A landscape with many valleys, sampled at points; each row gives a point and its height.
A ball rolls from a point to whichever of its 2 nearest points has the largest drop for the distance, and stops where none of them is lower. Distance is the straight distance between rows; heights are no part of it.
<832>: [-29  -6   6  16  10   1  44  15  -3  12  -7  21  16  29  17 -21 -31  32
  27   0 -38]  h=33.2
<956>: [  8  10  42  13  28 -29 -10  45  38  16  33   1  -3  -8  -6   4 -13 -58
  -9  31  24]  h=58.5
<66>: [ 39 -48 -32   1 -51 -31  -2 -18   9 -10 -26  50 -28  -1 -13  31  18  -9
   7   1 -16]  h=37.3
<925>: [ 24  37 -13   0  54  32 -44 -25 -12 -27  20 -41 -26  -8  25  13  25  16
 -12 -32  10]  h=36.9
<682>: [ -4  -9 -12   7  11  23 -15 -36 -36  -6 -15  14 -19 -38   9 -13  16 -18
  13 -16  10]  h=61.5
<71>: [ 17   4  -7  13   6 -41 -16 -33 -17   5   3  27 -20  13  10  13 -29  -3
 -18  -3  -1]  h=53.1
<1003>: [ 13 -14   6  21   7 -29  -9 -20 -10  27 -31  17 -36 -36   9   1   7 -30
 -12   6  -3]  h=52.6
<815>: [-10 -23 -23 -33  18  42 -17 -23 -22 -41 -27  -7  -7  -8   2  -6   9  17
  28 -40  -8]  h=54.9
<24>: [  4 -64 -37   4 -69 -18  17  -8   0  19 -23  47 -23  17 -11  16  16 -16
  11   2  -3]  h=41.4
<550>: [  4 -41  17  19  -3 -20  27  31  35 -12   6  58  -3  37  -7   3   7 -14
  14   1   7]  h=38.6
<768>: [ -2  32  11  -1  27  33  21  -1 -11  -8  18 -18   3   7  15 -27  13  17
   8 -13   6]  h=73.1
<510>: [ -8  15  24  14  45 -25 -21   8  17   6   1   0   3  -7   3   8 -41 -20
 -14  21  -9]  h=50.2
<224>: [  1 -42  32 -11   3 -27 -12  35  24 -15   6  14   4  31   4  14 -26 -29
 -14  23  11]  h=83.7
<1045>: [ -4 -17  61  -3  20 -18 -23  41  28   3  13  11  -1  -2  -2 -15  18 -58
  -6  20  34]  h=61.4
<65>: [-13 -14 -39 -38 -19  23  -3 -26 -43 -12  -1 -26  14 -15  12   1 -44  24
   8   7 -18]  h=37.1
<927>: [-36 -13  11  -6  16  36  20  12 -17 -26   9 -29  39   6  17 -28 -16  17
  16   7 -13]  h=40.0
<759>: [ -7 -26  31  -1  13   4   2  33  24 -18  19  45  18  38  -5  -4  18 -16
  11 -14  29]  h=33.7
<348>: [  0  59  58  -1  49  15  30  31  14  38  24 -22   8   6  13 -19   0  11
  22  11 -17]  h=65.5
<1012>: [-17 -43  -6   9  14 -31 -35  12  19   3 -33  42  -6 -25 -20   3   2 -41
  -3  -7  -2]  h=39.9
<495>: [  6  55  51 -10  59  14  -3  13  37   0  10 -23  -2  -2   0  -2   8  11
   5  -5  -4]  h=62.9
<1088>: [-25 -19  -2 -21  39  43 -43  -4 -13 -38 -15 -10   8 -14  -1 -15  13  -5
  24 -31  17]  h=49.1
<636>: [ 10  46  13  18  36 -49 -14  27  67  19  -1   5  13   5 -32  38 -22   1
  -9  13 -27]  h=59.0
<202>: [ 24  37  18  34  -6  -4  17 -15  -7  19  14  16 -21   3   6 -14  27 -16
  -6 -17  30]  h=45.0
<1005>: [ 29 -18 -33 -11 -22 -27  28  -9  19 -35  -7  31 -15  17  -7   1  -7  27
  -2 -23 -16]  h=37.9
<303>: [ 12  -4  -7 -37  32  11 -24 -25  -6 -48  -6  -2  -7  10   5  14  -6  35
   7 -39 -18]  h=61.1
<1148>: [-11 -44  -4  19 -13 -31  -1   6  13  22 -46  33 -20  13 -13   5  -1 -15
  -1   4 -19]  h=33.8
<26>: [-13 -23 -48   4  -4 -34  12  -4 -14  -2 -12  39  -8  37  -7   9 -51  13
  11  -9 -20]  h=52.7
<904>: [ 57 -28 -30  14 -31 -54  16 -23  20 -32 -17  48 -31  14 -11  26  -3  17
   6 -13 -36]  h=30.6
<771>: [ 11 -35   7 -21 -28   4  36   7  -4 -14  -3  -2   2  16  16  19 -15   7
  -7  21 -17]  h=78.8
<437>: [-15 -15  19 -24 -37  24  14   3 -18 -17   8 -15  15  36   5 -16  11  11
  -4   2  22]  h=32.0
<967>: [ 28  -1   7  20 -12 -26  14 -13   1  10   6  31 -24  24   7   2   6  -4
 -16  -7  11]  h=49.5
<805>: [  6  10  19  12  10 -31  -1  -8   8  21 -23 -16 -26 -21  12  -4 -21 -16
 -31  24 -15]  h=54.5
<1151>: [  1  46  34 -13  45   9   0  12   4 -18  30  -1   8  41  27  -5 -14  48
   1 -26  -8]  h=67.9
<697>: [  5  32  -9  18 -16 -33  -7 -22  20  27 -20   3  -6  15 -25  15  24  17
 -23 -16  13]  h=33.5
<253>: [-28  -6  -8 -30 -58  29   8  -3 -36   0 -10 -27  32  25  -5  -8  -2  32
   5   2   2]  h=35.3
<530>: [-17  42  19  -2  18  -5  21  34  10  34  19 -22  25  20  17   7 -35  43
 -12  11 -27]  h=42.7
<760>: [-37 -24  -5  -5 -27  -6   8  -6 -26  12 -33   5   5  21  -2 -32   0   3
  15  -5   5]  h=59.6
<15>: [  6 -17 -29 -34 -20 -14 -10  -9  12  -9 -33   0  10  11 -28  39 -26  34
   6  -6 -38]  h=57.6
<625>: [ 43  41   2   0  39   6 -42 -23  10 -31  22  -9 -15   4  -5  24  23  11
 -13 -42  21]  h=24.1
<706>: [-15 -23  -3  15  -5 -10  33  12   8  28 -33  20   0  36   8  -1 -11  11
  18  11 -32]  h=29.3
<730>: [ -1   7  44   9   5  25  48  36  13   0  51   2  27  20  11 -20   5 -17
  21  14  15]  h=23.2
<764>: [ 19  34 -34 -27  33  25 -50 -29  -6 -27   0 -47  -8 -24   3  21   0  30
 -20 -23  -2]  h=45.2
<1053>: [  3  54  44 -22  58  32   3  29  19 -16  40 -38  15  10  29 -12 -11  34
   6  -4  -7]  h=65.4
<329>: [  7   4  68 -13  22  21 -24  35  21  11  35 -22  13 -20 -12   4  35 -57
   6  16  35]  h=64.1
<434>: [ 17  22   7 -15 -12  26   9 -11 -30   4  26 -41   1 -13  32   8 -16  30
 -23  19 -11]  h=75.7
<755>: [ -4  49 -12  30   8  37  14   4  -5  17  47 -45  21 -37  -7 -21  22 -22
   5  13  27]  h=77.1
<432>: [-14  17   6  31 -34  -1  43  11   6  39   7  -8   4  15   1 -26  20  -8
   4  21   7]  h=51.3
<932>: [ -6  55 -16  23  13 -31   6  -6  13  34   5   2  -2  11 -15  -2 -14  15
 -26  -6   4]  h=39.6
<945>: [-14 -12  35  19  12   2  13  47  13 -10  38  27  11  29   8 -26  -1 -36
  16  15  31]  h=28.3
<346>: [ -4  30   3 -32  23  17 -18 -18 -30   0 -10 -32 -10   0  27   0 -18  47
 -10 -17 -29]  h=71.8
<414>: [ -4 -35  24 -21 -35   3 -21  -5  -3  -4 -38  13 -16 -10 -11  -4  65 -16
  -7 -19  13]  h=64.0
<275>: [ 27  46  27   6  24  11  18  -2  24  18  -6 -11 -11  -9  -2  11  37   9
  -3 -12  -3]  h=59.7
<327>: [-10  40   9  22 -26  22  58  14   5  34   5 -42   9 -20   5 -29  28   1
   3  23   4]  h=53.3
<103>: [-18 -40 -27  -8 -32  33  13 -11 -50  -6   2 -20  32 -28  12  -8 -23   2
  23  35 -12]  h=31.9
<395>: [ 40  39  29  14  27  -7 -14  -9  21 -10  35  11 -22   0   5   7  25 -17
  -5 -16  32]  h=37.6
<1150>: [ 23 -24  13 -21 -13 -25 -21  -1  12 -32  12  -3  -7   7   3  20 -18 -12
 -36  13   8]  h=81.8
<963>: [-11   1 -13   9 -15 -32 -12  -9 -15  21 -13  25   2  33 -10  11 -35   8
  -7  -3  -5]  h=48.6
<37>: [  1  16  -9 -20   2  35 -20 -36 -48 -12  -1 -45 -10 -21  25  -8   3  28
  -9   0  -6]  h=73.9
<416>: [-11  34 -15  23  -9 -20  18   1  -7  54   0  11  13  27  -5  21 -31  36
 -11  -1 -15]  h=44.3
<1019>: [ -3 -36 -70 -20 -55 -52 -10 -12   0   5 -38  16 -26  57 -30  21 -43  19
   6  -7 -37]  h=50.5
<1105>: [ -6 -14  -6   8   2  39 -15   3 -11  -6  18  -8  16 -47 -11  -5  36 -41
  11  -4  30]  h=71.4
<547>: [ 31   0 -17 -29  15 -22 -27 -23   9 -41 -22   8 -11  -5 -18  32 -17  35
  -3 -24 -34]  h=62.2
<588>: [ 24 -21 -29 -27 -15 -37 -42 -29   6 -42 -31  27 -12 -10 -33  23   5   5
   9 -33 -20]  h=67.2
<647>: [-14  23  22  24  38  51 -34  -4 -33 -10  41 -33  15  -7  19 -23  10 -28
  22  -6  26]  h=77.0
<1143>: [-28 -30 -33 -21  -8 -15   4 -12 -23 -13 -25  31  -5  27 -10 -22 -26  14
  21 -27  -8]  h=56.7
<5>: [ 17   2 -27 -11 -25  -3   3  -8  34   8 -18   5  13 -20 -29  43  11  18
 -15  -1   8]  h=33.6
<196>: [  9 -26 -60  -7 -36 -44   3   5  28  12 -18   7 -15  46 -18  25 -43  35
 -13  11 -45]  h=47.3
<73>: [-40 -19  18 -12  34  43 -16  -2 -25 -33  -1 -27  24  -5  15 -43   0  -1
  31  -4   6]  h=43.4
<650>: [ 19  -2 -48  -2 -36 -46  15 -12  16  -1 -14   8 -27  18  -2   7 -21  44
 -23   0 -29]  h=43.6
<481>: [-11  24   3 -12  15  -8   5   3   5  -9   2  -2  14  30   1  -4  -9  30
  -2 -22   3]  h=70.7
<732>: [ -8  28   0 -26  42 -25 -25 -15 -14 -10  -3 -18  -7  14  25   0 -52  48
 -25  -9 -35]  h=69.3
<337>: [-20 -28 -52 -16 -50 -15 -24 -21 -24  10 -41   0  -9 -35 -11 -12   4 -16
  -8  15  20]  h=43.8
<339>: [ 21  44  35  10   3  17  40  12  15  19  16 -35 -12 -27   0 -21  42 -14
   5   2  15]  h=56.3
<1082>: [-16 -29 -64 -24 -41  -5 -28 -15  -6 -19 -28  14  -4 -24 -32 -10  12  -5
   0 -23  25]  h=48.7
<512>: [ -1   9 -56 -33  -8  18 -15 -21 -22 -22  -3 -20  18 -11 -16   6 -26  33
  -3 -15   1]  h=42.6
<447>: [-13  40   3   9  39 -62 -30   9  44  14 -18   5   8  28 -25  12 -28  22
 -18   4 -21]  h=62.5
<897>: [  1  -2   9   9  -7  10 -10   3  -8   9  15  -9   7 -19  -7  10   7 -31
 -17  13  24]  h=73.5
<802>: [-20 -10  -4  38 -19   6 -13 -15 -44  20   2  -9   0 -50  12 -30  29 -51
   3  21  19]  h=43.2
<989>: [-19 -10 -19  17  11  65 -40 -12 -43 -23  14 -26  10 -47   0 -33  44 -38
  21 -15  32]  h=68.9
<217>: [-22 -19  -2  14  31 -17 -13  19  20  12 -21  12   9 -25  -6   8 -21 -36
 -12  22  -4]  h=45.6
<654>: [ 17  23  61  -1  33  21  38  26  23 -17  32  12   1  22  21 -15   5   3
  14   2   5]  h=17.0
<1075>: [ 17  -5 -25  17 -23  47   0 -35 -50   8  22 -12  13 -47  12  10   1 -19
  14  21  12]  h=33.1
<321>: [  1  36  35   7  46 -34  -4  39  61  18  20  -9   4  -4 -12   9 -28 -24
   0  27   0]  h=55.0
<219>: [ -7 -10  -8  18 -19  -7  12 -12  -9  38 -41  -4  -8 -41   0   1  15 -11
  -6  29  -3]  h=48.8
<441>: [ 34  23  46   6  12 -18  43  20  36  -4  19  25  -6  41  10  13  12  24
   0  -4 -10]  h=6.7
<1056>: [ 16 -41   6 -37 -27 -13 -33 -16  -1 -16 -37  15 -10   1 -21  25  24  -1
   1 -21  -7]  h=67.0
<1014>: [-13 -10 -28   0 -41  18 -24 -25 -44  12 -18 -27  -2 -40   3 -13  22 -29
   0  21  21]  h=39.2
<1135>: [-18 -29 -47  13   1  51 -29 -35 -54 -20   0  -1 -13 -47   6 -24  25 -23
  29 -24  22]  h=65.6
<1077>: [ -4  39  -5  24  37  37  17   8   8  -5  30 -14  20 -29  -2 -22   9   0
  20 -10   8]  h=75.1
<132>: [-36   2   4  15   8  17  47  37   6   8  21 -17  39  16  17 -26 -24  23
  13  24 -22]  h=36.8
<1083>: [ 23 -18 -16  11 -11 -11   1   5  36  11 -18  21  -6 -35 -25  22  28 -20
 -10   4   5]  h=40.2
<930>: [ 10  -2  33  33 -30   8  44  13  -1  34  13   1 -13 -11   8 -22  51 -38
   7  14  20]  h=49.0
<763>: [ 28 -12  36 -20 -11 -11  13   3  -5 -12   8 -17 -17   8  29   7  -5  -5
 -33  19   3]  h=80.2
<185>: [  4 -11  19  15  19   4 -29 -18  -3  11 -23  29 -26 -38  -5   6  39 -38
   0 -19  15]  h=57.0
<919>: [-25 -27   3  50 -30  -2  30   9 -25  31   1   7  -7 -26  10 -47  39 -48
  15  27  13]  h=46.2
<525>: [-18  40  23   5  27  12  40  45  20  16  46 -35  28   4  21 -11 -37  18
  -2  35 -20]  h=39.8
<391>: [ -4 -16   0   0 -15  51  -5 -18 -57 -11  28 -27  28 -17  21   6 -12  -2
  11  20  -2]  h=27.7
<666>: [  2   7 -22   2 -46 -11  26  -6  25  31 -17   2   4  16 -23  15  19  19
 -10   9   5]  h=27.5
<935>: [  6  39 -49 -12  22  14 -24 -17   8 -10  18 -25  10 -31 -19  22 -16  43
 -19 -17  -5]  h=48.9
<560>: [-20  11  39  10  31  27 -30  11 -13  -1  27 -17  20 -12   6   6  -4 -32
   8   8  20]  h=75.4
<61>: [  6  -4  34  -7 -18  29  30  17 -13 -25  45 -22  21  15  19 -16   9 -14
  -6  10  27]  h=27.9
<814>: [  6 -33 -38  26 -39   3  21  -2   8  24 -28  24 -12 -47 -18  15  25 -29
   0  24   0]  h=45.3
<299>: [  0 -61 -17  25 -44  -4  32  22   8   4   3  58 -17  21  -8  -1  16 -23
  12   3   6]  h=42.5
<141>: [-15  27   7 -12  42 -50 -39   8  21 -20  -2   2   5  24   3   0 -50  31
 -24  -9 -17]  h=66.0
<204>: [ 25   5  -7 -18 -17  23  33  -8  -5  -3  19 -10  11   1   6  30  -4  26
 -13   4  -3]  h=77.3
<90>: [-22 -35  33  -1 -28  -1   1   0 -13  14 -37  27 -12  19   8 -18  35 -17
   5 -12  12]  h=61.7
<976>: [ -8 -50 -43 -33 -36 -32 -13   8  15 -11 -32  27   1  33 -31  24 -31   4
   9  -8 -19]  h=53.9

For each start below, name the point where the ball stops.
<1056> => <963>
<275> => <1014>
<299> => <441>

Call two points neighbours if one is among the 2 nearest of the other. Go from one point of each pair to the other, from neighbour to neighbour, staying as low as possible. Name the highest point that can't be avoided.
<441>, <904> => <299>
<1014>, <625> => <935>
<625>, <963> => <71>
